Each row is a point on a landscape with many peaks, with its height.
A climber steps from a point to the highest of its 2 nearest points, and stops where none of them is higher. Distance is the straight distance between rows; heights are no part of it.
Q_580 h=153: [161 137 122 154 137  99 110  60  96 150  96 180 145 132 105 129 171 214
 109 141 156  62 148  57 132 152 130  90 128 111 114 126 138 133 141 198
 134 126 125 158 141 103 139 154 160 129  55 114 162 137 127 155 152]
Q_706 h=368: [178  84 111 102 125  88 109 119 117 183 106 178 114  98  71 169 136 137
 122 124 132  56  95  83 165 145 144 146  97 113 129 130 158  85 143 189
 143 147 131 116 127 111 163  97 157 124 114 109 122 102 144 134 143]
Q_126 h=452: [ 86 158 131 127 134 148 147 146 111  74  98 130 124 147 164 110 137 142
 145 188 158 159 170 121 105 119 131 122 123 123 116 104 111 146 135 137
 134 111 165 148 142 114 135 136 118 130 116 173 149 149 157 146 123]
Q_903 h=275: [184 116 111 135 120 146 118  73  98 190 123 154 129 143 104 126 115 109
 100 109 122 102  54  89 228 120 158 115 136  82 100 174 139 155 116 126
 119  85  99 155 106 166 159 152 146 110  98 134 161  62 113 127  85]
Q_624 h=305: [136 141 136 148 140 105 146 123 146 117 188 102 171 160 103  78 112 174
 103 140  99 140 149 125  61 121  91 123 166 160 179 100 168  98 109 138
 147 115 111 109 112 136 100 137 138 114 122  98 135 141 109 133 143]
Q_188 h=327: [119 148 154 150 178 127 130 115 157  76 216  90 210 153 118  65  94 135
 119 165 109 158 148 148  57 140  94 113 167 146 189  85 121  91 105 129
 133 102 129 130 121 133 107 114 107 134 141  89 139 160  93 114 105]
Q_732 h=51: [128 179 160 161 178 120 171 178 130 129 124  99 163 125 150  70  97  95
 102 136  91 190 133 182  57 103  66 138 157 161 183  67 119 106 101  80
 116 121  76 147  92 201 100  83  73 153 149  97 122 147 135 143 105]
Q_352 h=487: [138 115 128 147 164  87 124 103 111  84 169 134 172 144  97 130 161 174
 133 146 131 110 129 102  84 144 145 112 125 137 150 110 105  99 124 155
  90 137 157 167 163  70 129 118 139 135 130  98 155 160 115 103 135]
Q_660 h=104: [ 90  99 123  97 131 129  98 119 104 143 111 148 103 141  89 162 157 167
 217 112 119  95 158 102 137 132 179 137  58 128  81  95 108  76 130 158
 154  90 151 105 147  61 101 103  78 105 145 149 122 143 104 121 138]
Q_342 h=225: [ 91 159 135 141  92 151 141 147  85 152  78 119 128 127 157  99 176 155
 134 118 102 145 145 123 139  88 113 125 128 111  94 153 150 147 134 117
 120  91 134 151 101 117 131 137  96 122 111 149 163 137 126 185  94]
Q_620 h=200: [155 107 105  90 160 146  61  39 138 117 143 168 143 140 111 152 114 134
 152 146 184  69 119  84 195 218 201  98 105  91 103  98  72 147 147 174
 134 108 125 117 174  97 128 116 153 123  85 132 131 115 111  58 156]
Q_715 h=391: [127 128 158 173 171  94 157 138 104  93 126 108 152 150  95 149 167 129
  87 130 119 107 110 160  70 125 152  97 187 166 171  97 105 144 123 102
 109 192 109 169 146  86 106 102 117 155 182  79 104 160 121 113 129]
Q_222 h=201: [129 130 146 152 150 110 141  96 122 111 100 145 105 119 128 132 149 169
 122 165 176  67 165 109 129 155 141  93 165 151 121 118 131 169 141 152
 179 162 114 109 157 115 100 138 181 139 112 133 119 147 162 143 176]
Q_118 h=416: [ 97 117 139 145 115  87 111 139 142  78 188 111 171 148  96 139 147 179
 120 139 110 154 139 139  69 124 111 145 114 160 181 131 136  95 133 133
  95 153 191 144 142  83 122 148 131 130 127 122 137 138 103  96 143]
Q_408 h=383: [122 136 118 163 105 113 156 188 118 125  97 135 130  66 167 150 137 100
 129 111 141 168 133 147 146 105  93 167 135 101 124 160 100 150 144 110
  80 163 197 170 118 142 182 141 148 167 117 161 146 102 159 124 141]
Q_787 h=389: [ 71 147 128 158 146 136 138 152 153 102 122  98 113 115 156  91 116  95
 127  66 152 150 139 179 131 113 143 110 146 160 111 101  91 187 154  59
 100 128 105 109 146 186  96 133 155 157 150 130 118 150 133  82 145]
Q_935 h=454: [168 104 134  91 166  88 102 116 143  90 155 172 134 123 118 186 114 143
 126 213 196 113 138  97  92 183 143 141  94 146 161  97 106 109 128 199
 146 203 168 159 174  73 161  93 151 140 116 141 125 145 163 102 144]
Q_164 h=460: [204  79 111 104 114 131 124 109 103 188 135 149 136 129  84 173 133  83
  99 126 106  88  66 101 165 122 157 134 136  83 127 137 127 100 124 156
 121 138 116 157 128 102 152 101 118 121 161  79 116 110 111 126  78]
Q_939 h=533: [138  93 139  98 127  80 106 169 146  89 150 147 128 153  94 210 129 135
 111 212 149 121 129 121  53 153 117 136 109 157 179 118 144 112 127 206
 132 219 167 156 151  63 157 123 114 137 122 123  97 150 146 132 146]
Q_367 h=562: [185 117 121 130 110 119 137 124 114 166 123 119 116 138 105 143 108 110
  81 112 122 124  75 118 150 117 124 120 181 131 151 164 167 156 134 110
 123 174  96 157 124 163 155 148 177 108 140 116 126  78 127 117 124]
Q_233 h=506: [135 106 152 138  62  90 127 179 122 153  90 124  97 142 126 177 174 160
 118 110 105 103 112 160 126 118  87 123 154 153 150 189 176 161 138 159
 132 205 134 135  99  88 142 171 157 134 121 139  84 115 149 158 168]
Q_770 h=242: [ 85 154 135  90  96 189 119 149 108 118 108 116 118 143 186  80 128 131
 139 145  99 165 152 151 130  89 117 148  90 124 100 175 151 143 137 119
 120  60 126 161  88 144 128 139  57 119 100 152 186 137 132 197  72]
Q_789 h=314: [163  80 140 114  90 130 100 116 136 163 121 122 125 126 131 183 165 117
  79 152 144  53 107 129 151 159 123 120 159 116 154 158 147 147 138 199
 160 181 129 132 135  63 143 147 174 132 113  98  87 128 127 125 136]
Q_17 h=59: [152 165 145 159 148  92 177 183 148 130 129 113 151 145 117 100  75 104
 100 185  81 180 134 142  36 107  58 147 176 148 197 102 168  91  78 115
 127 155  95 134  91 172 130 105  90 138 128 102 133 112 132 159 122]
Q_82 h=324: [ 70 130 125  95 124 158 100 119 177  91 188 108 121 145 122  87  79 102
 148  65 138 175 135 164 160 111 150 145  89 136 115 117  97 138 157  67
 101  61 124  83 139 201 124 145 122 122 129 143 114 132  94  80 119]
Q_940 h=221: [178 116  98 111 151 145  98  37 137 109 186 140 168 140 120 112  99 118
 109 152 154  97 101  75 188 194 166 103 135  94 131 126  84 126 135 148
 128 104 124 111 158 132 146 143 178 121  85 102 152 106 113  72 152]
Q_170 h=502: [151 137 108 136 143 150 126  93 118 101 165 122 179 122 171  90 133 146
 141 164 126 137 152 101 115 144 115 123 116  93 135 134 100 110 104 147
 104  77 157 154 117 107 130 132 107 124 100 129 195 141 115 127  99]
Q_953 h=461: [108 116 116  85 108 170 113 143 136 104 156 111 138 153 135 136 104  89
 119 178 102 172 123 136 112 107 129 144 109 128 148 150 144 125 130 126
 104 117 156 134 116 120 139 131  83 109 143 121 146 137  96 129  78]
Q_780 h=293: [161  85 140 116 120 115  80  82 161 147 157 158 119 105 115 179 119 157
 141 132 180  70 152 120 189 214 138 155  96 142 127 133 116 120 144 154
 164 138 161  68 139  86 127 115 184 120 117 129 102 116 129  83 188]
Q_130 h=67: [134 139 126 134 142 109 173 193 142 108 114 125 125 135 124 154 102  82
 105 205 102 171 135 133  60 107  98 153 155 142 176 114 147 106 102 129
 118 185 137 138 118 133 148 108  96 146 146 123 110 135 144 145 125]
Q_882 h=80: [ 83 133 133 137 134 104 151 195 132 114 118 130 109 122 116 124 109 113
 136 137 100 180 142 146  78  92 113 162 104 161 144 107 151 105 126  89
 113 147 149 107 131 161 129  99 113 137 160 137 129 144 140 123 140]
Q_265 h=236: [129 116 115  98 168 139 122  89 129 124 114 134 103 145  96 101 105 102
 120 130 131  92  80 102 170 133 199  88 133 112 100  94 135 154 128 129
 171 108  60  88 144 171 106 107 152 102 139 125  98 111 152 127 109]
Q_934 h=353: [139 140 133 170 187  98 152 134 134  80 195 107 207 101 140  89 120 121
 138 129 102 169 150 136  77 122  97 141 151 109 163  99  92  74  98 118
  89 112 163 173 120 135 120  93 102 156 161  88 165 155 109 114 104]
Q_200 h=347: [122 154 155 206 135 100 149 149 119 149 118  97 160 136 116 141 180 142
  71  78  95 105 114 191  89 116 126 107 186 180 165 115 135 151 120  67
 123 184  93 133 134  84  70 109 122 148 189  87  93 160 103 116 138]
Q_555 h=523: [112 111 134 124 155 139 137 126 153 131 123 131  94 109 126 138 122 110
 133 147 150  98 145 140 136 140 146 134 135 141 122  87 127 124 125 117
 180 139 117  43 142 110  93  92 142 111 157 118  84 162 132 122 142]
Q_657 h=424: [101 128 130 104 101 142 132 114 125 148 118 154  79 125 109 118 114 196
 131 150 164  99 157  82 168 147 137 138 121 149 104 143 173 136 125 130
 194 130 119  71 124 152 105 152 170 104  74 166 118 101 153 150 180]
Q_705 h=227: [147 123 145 160 127  98 154 135 135 148 111 126 106  94 130 141 130 138
 104 136 141  90 134 134 136 133  97 131 167 145 151 138 157 152 127 126
 160 182 118  85 128 143 130 140 189 135 134 135 115 128 155 132 179]
Q_215 h=108: [125 132 107 131 153 121 124 130 155 115 157 145 134  88 129 150  98  99
 181 121 153 152 150 133 132 154 122 177  81 112 127 110  81  80 124 113
 102 116 193  93 149 133 161  96 135 136 155 145 140 128 115  61 144]
Q_689 h=300: [149 128 107 141  98 126 115  78 100 177 136 139 130 160  92 119 114 150
  99  64 117 138  71  87 176 123 124 115 132 141 110 189 150 149 147  96
  99  97  91 160 105 181 144 180 164  93  99 144 164  79 116 119 120]
Q_861 h=174: [101 128 109 121 148 149  90  43 145  57 116  87 124 148 140  99 107 119
 233  72 136 127 127 103 147 174 179  74  80  83  60  80  78 133 116 152
 117  30  69 115 165 132  92 160  94 125 147 152 102 121 101  93 120]
Q_410 h=175: [146 108 126 108 133 108  88  62 115 118  94 189 111 134 110 136 157 206
  94 177 201  47 163  79 134 173 157  88 139 139 110 124 133 165 155 210
 162 161 109 147 171 107  98 139 161 135  62 115 127 137 140 156 165]
Q_94 h=433: [120 143 132 162 166 131 150 143 127 105 114  90 122 145 120 113  98  89
 102  98 134 147  96 160 113 115 142  83 179 172 148  94 107 172 130  66
 106 169  70 130 132 192 100 124 154 137 179 112 106 130 134  90 139]
Q_230 h=137: [ 95 142 124 112 134 145 112 112 162 149 170 127 112 107 123 100  99 144
 182  79 119 144 172 145 142 135 129 161  75 127  94  94 110  71 118 104
 158  46 119  31 148 154 107 116 109 106 141 138 101 153 100 113 149]
Q_572 h=508: [ 75 152 142  99 116 149 128 139 117  96 112 139 101 152 151 137 138 189
 150 201 176 149 201 123  99 125 139 130  98 156  97  93 123 116 122 159
 177 134 171 137 147  80  97 132 100 112 107 179 106 161 160 163 143]
Q_58 h=415: [154 116 117 145 149  95 129 106 105 180  84 166 106  86 105 154 151 154
 166 116 142  59 137  86 160 139 146 135 115  99  95 104 132 111 127 157
 175 121 129  84 137 101 131  83 161 123 130 140 131 126 150 135 150]
Q_487 h=280: [181 113 145 125  94 118 127 129 163 170 122 106 123 145 139 169 154 135
  53 141 101  64 106 159 108 125  87 111 200 123 175 142 186 122 114 183
 178 197  98 112 109  71 118 163 171 143 112  84  70 128 128 146 140]
Q_213 h=520: [132 105 108 106 130 152 123 136 107 154 111 142 106 121 115 151 121  65
 141 145 118 124  93 108 172 113 161 139 110  92 109 126 119 124 127 132
 124 116 133 118 130 128 148 107 112 111 154 129 123 119 134 120  90]
Q_661 h=166: [ 93 166 131 160 110 151 148 150 160 167 142 111 115  79 169  75 139 111
 117  71 130 138 163 171 128  95  81 169 136 131 123 123 123 140 124  89
 139 101 128  90 114 145 112 144 137 145 101 126 123 152 119 123 136]
Q_673 h=339: [207 151 122 138  83 157 154 174 105 171  88 110 132 135 160 159 108 103
  77 135 106 173  76 136 126  84  88 134 176  92 120 192 169 147 104  96
 119 168 101 188  78 169 154 119  87 122 143 136 153  80 119 199  71]
Q_945 h=241: [174 135  96 147 172 123 138  56 110 115 154 135 157 129 112  97 110 127
 117 129 133 109 108  68 142 143 154  84 156 115 128 122 106 137 133 134
 114 109 105 140 145 172 130 135 178 135 124  92 153 118 133 110 130]
Q_666 h=298: [ 73 130 114  94 130 171 103  84 141  62 162  99 135 176 134  77  96 134
 151 111 142 166 131 118 146 139 172 101 115 146 113 133 104 154 146 105
  91  67 113 117 143 175 102 163 134 114 121 139 139 137 107  89 113]
Q_731 h=399: [141 122 121  87 177 110 121 112 159 111 163 165 138 123 119 173 113 107
 166 204 161 134 139  95  95 170 151 141  85 116 129  83 108  78 118 169
 153 155 175 110 162  59 152  69 102 121 147 132 116 158 125 102 108]
Q_838 h=203: [ 52 152 145 161  72 124 141 152 100 166  80 136 111 119 138 108 177 185
 144  65 135 127 156 122 158  90 104 149 125 138  84 177 158 161 140 104
 116 106 154 137 103 118 126 170 124 129  84 176 135 124 132 157 144]
Q_248 h=276: [ 73 158 146  87 124 197 127 121 154  71 152  81 126 170 160  37 103 134
 132 122 124 180 147 160 110 107 139 109 117 157 119 125 130 150 137  97
 124  51  85 132 115 183  84 163 101 117 117 125 138 147 117 140 108]
Q_658 h=77: [114 112 113  92 169 110 128 146  98 133 109 127 106 135  96 133 129 102
 207 109  72 147 105 112 111 103 159 128  55 112  96  88 117  58 119 134
 131  69  99 125 135 118 123  70  52 103 188 131 137 147 128 161  81]
Q_747 h=351: [189 143 122 105 103 175 133 160  90 154  96 108 110 193 126 141 102  98
  83 158 116 177  55 135 119  97 146  98 172 123 124 163 157 165 125  96
 129 160  78 194 104 167 147 116  77 104 164 134 154  78 117 188  56]
Q_28 h=410: [141 162 128 163 140 138 163 173 120 140 106 124 144  59 202 108 152  85
 129 102 103 169 162 166 111  77  86 159 121  80 115 130  96 131 118  90
  98 109 157 171 101 141 140  90  83 174 135 109 167 131 136 164  91]
Q_712 h=352: [ 69 144 130 110 142 158 121 170 172 114 135 113  86 103 147  94  96  70
 145  55 131 178 130 187 138  92 129 156  92 147 104  77  96 155 133  55
 121  87 101  75 135 213 113 118 122 149 147 127 102 149 117 101 112]
Q_782 h=534: [177  85 151 114 110  86 128 187 123 136  89 130 101 141 110 203 162 110
  80 164 130  76 113 170  95 146 110 116 181 156 182 142 164 154 145 179
 156 249 114 157 131  70 155 126 136 155 148  94  70 128 154 173 148]
Q_381 h=579: [ 59 161 141 118  84 176 144 155 128 142 115 130  80 117 159 113 148 167
 152 144 149 141 200 145 125 109 117 160 106 137  89 133 132 109 113 140
 172  98 161 108 118  90  91 147  97 116  98 163  96 159 129 172 136]
Q_157 h=333: [133 115 118 171 114 106 107  64 109 186 120 157 126 127  79 126 121 169
 115  45 120  81  97  88 193 158 133 107 133 154 111 186 157 160 153 106
 111  99 100 117 122 167 131 175 184 120 101 129 141  98 126 101 182]
Q_922 h=450: [162 117 156 156 146  97 162 179  98 131  91 113 125 141 106 191 161  96
  79 150 125 100  99 168  86 131 135 117 193 144 167 116 124 142 125 112
 126 239 115 175 140  78 146  93 114 155 187  84  86 142 149 153 126]
Q_330 h=254: [161 126 109 116 136 134 129  63 120 169 135 149 118 124  86 102  98 110
  79 129 133  91  70  87 200 138 162 104 140 100 113 139 154 158 130 128
 176 117  69  98 134 197 144 132 181 107  98 120 129  69 146 126 122]
Q_686 h=638: [116 119 160 171  80  75 144 180 161 125 132 123 120 113 127 166 156 169
 112 113 119 115 160 191  86 108  63 148 144 171 165 153 160 130 108 141
 147 194 154  90 111  88 105 169 155 148 136 151  80 136 151 146 201]
Q_669 h=355: [168  71 140  94  77 141  85 105 148 181 141 131 118 129 106 170 132 122
  82 115 123  70  86 121 198 175 123 136 126 132 160 188 162 130 133 178
 131 150 120 119 111 106 163 177 185 110  76 107  90 101 112  94 159]
Q_926 h=258: [165  84 139 148 123  94 118 107 126 140 115 155 117  83 113 170 135 139
 132 127 163  79 131 124 180 186 116 144 125 146 145 144 126 149 147 146
 141 163 148 100 136 120 153 130 212 136 127 136 131 110 165 103 193]
Q_81 h=88: [ 67 124 120 114 123 127 123 163 105 141  99 131  97 134 103 135 144 135
 186  94  90 141 145 126 127  97 153 150  61 137  91 106 132  86 136 111
 127  88 136 103 136 116 115  98  81 118 163 145 129 148 122 135 122]
Q_73 h=420: [139  93 108  82 115 155 108 133 101 104 153 114 138 187  97 144 112 116
 101 161 120 163  83 110 117 115 169 114 131 142 145 151 131 149 149 118
  85 146 138 189 125 132 153 139 105 103 142 110 154 117 109 119  75]
Q_915 h=470: [ 50 138 129  85  94 194 125 117 114 135 122 132  78 152 145  89 111 157
 138 146 153 126 147 110 180 128 158 130 131 135  87 153 151 155 119 111
 176  87 112  94 119 153  93 165 133 105  70 172 112 120 127 148 133]
Q_287 h=271: [131 129 119 171 172 115 119  59 134  89 161 113 160 125 123 115 131 123
 137  97 144  90 123 114 131 170 160  66 171 137 130 118  74 150 135 115
 102 121 117 114 168 127  97 134 165 146 166  81 123 165 116  73 154]
Q_675 h=57: [160 121 111  82 167 110 157 151 115 149 112 174 134 120 121 160 141  86
 146 201 117  97 115  68  82 135 154 128 101  97 118  94 138  72 123 188
 161 145 118 137 121  58 140  57  45 127 126 107 129 159 143 200  63]
Q_828 h=375: [135 155 127 178 118  96 162 186 106 142  99 122 152  62 169 119 161 105
 109  63 117 185 131 154 120  75  98 143 148 108 109 142 110 143 136  54
  77 155 150 193 107 172 148 103 122 166 142 126 158 103 142 132 121]
Q_853 h=466: [102 132 125 162 140 128 139 130 121 167  86 139  96  91 142 128 148 122
 168 102 139  97 153 132 173 121 129 144 121 114  96  98 115 130 120 110
 159 105 130  70 138 123 116 102 156 129 144 152 121 146 146 124 145]
Q_921 h=329: [165  93 117  88 108 111  88 110 168 175 141 172 119 105  99 185 120 139
 137 144 138  78 131  87 154 177 134 166  68 124 128 131 152  61 123 187
 161 138 160  62 126  80 140 111 141 101 112 120  93 120 121 107 155]
Q_7 h=307: [128 140 142 206 149 101 141  97 132 135 160 108 170 108 130 122 168 131
 100  86 124  79 145 162 120 141 114 101 183 150 155 113 104 137 131  97
 114 146 130 111 152  87  79 125 164 153 169  90 112 166 112  90 161]
Q_954 h=453: [163 148 117 159 140 124 156 137 102 122 128 128 169  90 171 103 134 149
 132 162  87 148 153 123  86 100  74 139 114  96 141 147 146  90  98 139
 111  96 153 155  85 129 141 116  93 139 123 126 191 137 140 191  87]
Q_771 h=202: [ 90 114 123  64 142 183 107 113 123  78 120 102 104 174 140  93 105  97
 161 148 113 159  99 133 150 112 184 102  78 111  89 107 120 136 125 132
 133  55  83 137 122 149 109 126  76  93 145 145 126 123 124 145  62]
Q_47 h=183: [ 51 173 142 172 109 144 155 147 121 134  89 125 100  96 178  90 159 150
 140  75 161 134 185 153 143 100 109 140 133 130  89 133 114 179 144  92
 133  95 148 120 125 143 110 153 141 160  94 170 132 151 141 141 148]
Q_31 h=180: [116 121 103 131 158 143  82  55 128 100 111 140 127 148 128 130 117 137
 204 106 157  99 132  84 172 184 189  88 109  95  79 104  64 144 130 151
 117  74 124 111 161 111 115 131 136 122 118 153 131 126 120  73 144]
Q_790 h=563: [142 142 117 175  88 106 153 119 140 142 149 106 167  94 161 105 139 134
  97  74 132 138 116 128 160 127  72 137 168 124 149 197 126 148 142 109
  86 142 151 160  98 155 158 189 183 137  83 145 151  93 130 101 166]
Q_704 h=667: [182 129 123 168  91 106 144 125 114 192 141 113 147  88 142 148 123 112
  86  39 124 139  68 126 187 118  85 133 165 108 128 199 140 142 127  88
  91 151 118 179  97 176 159 164 188 118 127 140 128  68 125 111 142]
Q_561 h=259: [ 87 156 145  96 137 180 111 136 134  91 123  92 127 138 183  55 135 119
 159 104  96 165 149 181 102  96 128 129  89 127 102 123 114 137 127 100
 110  39 106 159 102 146  95 127  62 127 140 123 167 158 119 168  80]
Q_612 h=93: [100 142 120 127 163 105 143 166 141  83 144 141 136  99 130 103  90 109
 174 105 118 198 152 127  98 112 132 165  67 135 133  96  99  82 127 100
  91 105 172 126 141 183 152  93 118 158 148 147 161 125 140  96 132]
Q_665 h=570: [124 144 111 159 172 113 136  93 107  54 152 126 184 140 141  99 135 159
 146 154 152 152 143  97  96 142 129  97 131 128 134 117  82 126 125 136
  78 114 163 187 155 122 133 136 139 147 116 136 187 149 129 102 131]
Q_708 h=440: [ 94 132 134 172 118  97 149 161 119 110 120 128 127  99 134 129 149 131
 130  93 141 147 148 151 128 120 116 143 129 155 130 147 112 159 149  93
  92 163 166 136 139 137 134 135 161 158 137 157 144 119 150  97 168]
Q_635 h=588: [104 132 125 129 129 163 139 158 145 151 111 111  96 114 145 132 114  55
 114 146 123 133 125 165 145 106 130 142 144 128 127 116 123 146 126 100
 137 138 122  71 135 135 119 110 118 118 162 124  90 148 125 115 102]
Q_711 h=422: [ 73 129 149  85 104 175 112 167 169 100 161 107 124 138 131 126 100  72
 134 121 103 202 148 187  82  84 117 165  86 141 138 143 137 133 151  80
  80 102 173 138 108 146 129 130  56 135 143 118 142 141  86 120  75]
Q_631 h=121: [149 118 104  81 147 129 110  95 110 154 128 172 128 133 107 131 145 159
 173 158 114  99 133  68 122 140 164 130  75  92  98  94 126  65 121 193
 164  80 123 107 136  79 127  88  94  94 105 129 143 128 128 145 110]
Q_244 h=417: [125 154 123 114 130 134 152 148 114  99 111 143 138 134 158  95 116 156
 147 193 112 178 158  95 100 114 105 145  87 121 126 136 152  96 115 148
 136  97 152 140 109 152 156 123 105 122  99 163 186 131 152 186 108]
Q_965 h=515: [ 61 153 139  74 114 195 114 127 138 122 108 127  92 129 170  93 120 118
 183 136 147 149 162 135 168 122 155 145  93 107  73 121 113 128 120 136
 171  61 133  92 129 131 101 133  91 115 104 161 114 136 121 141 115]
Q_253 h=489: [144 122 134 153 115 120 135 128 123 159 131 113  95 154 109 136 112 107
  90  76 131 126  78 158 137 131 131  98 195 185 146 153 143 192 154  65
 119 174  69 135 141 178 113 148 181 124 172 115 124 101 131  93 153]
Q_937 h=405: [193  66 125 113 106 140  84  78 112 195 133 150 141 122  90 177 151 106
  86  99 133  40  73 115 206 175 153 120 144 107 138 153 125 122 139 168
 105 137 115 166 146  96 153 138 166 134 124  77 113 103 102  88 119]
Q_5 h=377: [109 110 133 141 105 107 126 104 100 176  85 162  87 124  78 136 141 196
 136  85 136  71 131  95 172 131 136 122 132 156  95 153 174 158 145 118
 147 123 102 100 120 156 100 143 173 116 116 139 127 115 144 149 167]
Q_639 h=491: [137 133 112 148 102 117 125 132 169 106 192 109 174 107 146  93  90 122
 108 100 134 183 140 132 129 134  80 163 138 131 167 169 113 121 135 115
  72 127 177 135 101 178 169 177 156 139  82 133 158  97 124  79 162]
Q_738 h=381: [158 143 131 146 184 125 162 160 120  96 136 126 164  75 165 100 112  82
 155 127  88 174 146 147  85  97  99 155 113  86 125 104  86  88  95 101
  86  92 141 175 114 159 126  71  69 162 162  98 168 151 130 148  90]
Q_600 h=190: [ 99 112 133  73 143 168  90  87 147  56 114  70 115 150 157  85 111  88
 224 119 119 137 103 145 138 146 173  88  62  77  64  69  96 119 116 149
 147  37  55 119 151 122  86 146  50 102 163 152  88 112 101 145  70]
Q_829 h=431: [ 96 110 137 122  96 114  99 143 176  94 190 116 161 130 116 138 109 140
 126 112 135 174 146 155 120 149  98 166  96 156 167 158 120 101 150 113
  70 137 211 119 135 128 159 164 140 127 108 147 133 117 103  67 162]
Q_878 h=135: [172 123 114 123 118 129 116  98  92 165 104 162 148 116 123 138 172 178
 141 163 132  81 130  59 151 141 129 119  95  76 114 124 134  95 111 194
 138 103 152 141 117  71 155 133 124 114  69 133 169 122 119 156 115]
Q_2 h=219: [112 119 118  57 142 172 126 127 134 101 127 130  96 176 104 100  87  80
 108 173 113 154  82 115 134 114 189 102 110 136 116 105 158 140 125 118
 167 126  61 101 131 181 116 109 106  80 138 133  97 103 141 141  84]
Q_587 h=151: [101 137 129 133 106 145 125 115 179 156 180 116 125 105 140 111 117 123
 122  89 134 123 155 154 152 127 110 166 125 131 132 136 125 106 123  99
 138  94 146  43 129 131 122 141 142 115 127 121 106 151  98  91 144]
Q_864 h=66: [120 137 122 100 169 129 153 163  93 115  95 132 127 136 129 135 141 103
 170 178  99 145 123 113  78 116 148 126  90 110 122  86 120  80 119 141
 135 115 120 149 125  85 138  65  55 124 163 121 144 173 147 185  82]
Q_208 h=518: [ 83 153 155 193 106  86 148 182 147 105 134 116 135 106 140 122 172 145
 102  90 132 141 176 202  88  97  87 141 163 172 156 125 125 167 134  91
 113 179 149 124 134 108  98 156 135 167 133 149 116 135 145 122 181]
Q_311 h=380: [149 136 115 124 115 159 135 121  95 119 131 106 120 191 124 112 108 125
  92 114 116 179  74 131 121  99 145  96 164 145 127 163 145 177 138  86
  86 126  94 193 111 183 125 144 121 102 146 138 170  91 115 134  83]
Q_93 h=123: [102 141 118 106 131 132 108 115 162 146 128 156  99 109 127 149  98 144
 200 121 151 144 184 135 150 152 139 177  58 119  91 105 100  77 125 121
 162  96 172  53 149 111 135  96 115 120 137 166 113 134 119  86 159]
Q_139 h=644: [139 113 140 109  99 114 126 177 148 119 108 122 109 154 128 186 148 111
  89 210 135 119 140 146  83 122 101 129 163 144 162 134 159 143 125 184
 167 213 145 114 125  63 138 149 114 121 118 129  71 138 151 165 139]
Q_336 h=423: [182 140 134 135  85  86 140 193 121 148  90 102 128 171 145 178 162 145
  93 133  87 131  97 170  81  97  66  93 203 120 176 166 169 153 115 158
 134 226 120 179  88  92 166 161 132 140 124 118  86  99 142 174 143]
Q_373 h=373: [239 145 133 119  80 123 155 174 109 162  86 109 145 152 161 186 143 135
  85 146  98 143  62 128 111  97  69 101 214  75 147 193 171 144 112 146
 129 222 104 209  78 135 177 157 126 139 120 112 120  78 122 196 107]

Call two points neighbours if one is among the 2 nearest of the other. Go from one point of each pair to the other, from neighbour to neighbour, staying as high as possible. Name the lowest point that can't be avoided.
Q_704 and Q_139 => Q_861
Q_704 and Q_665 => Q_118
Q_686 and Q_28 => Q_828
Q_665 and Q_381 => Q_244
Q_686 and Q_953 => Q_673

For each start below, name the point where the climber stops.
Q_17 => Q_704
Q_658 => Q_635
Q_31 => Q_139
Q_342 => Q_704
Q_222 => Q_635
Q_2 => Q_381
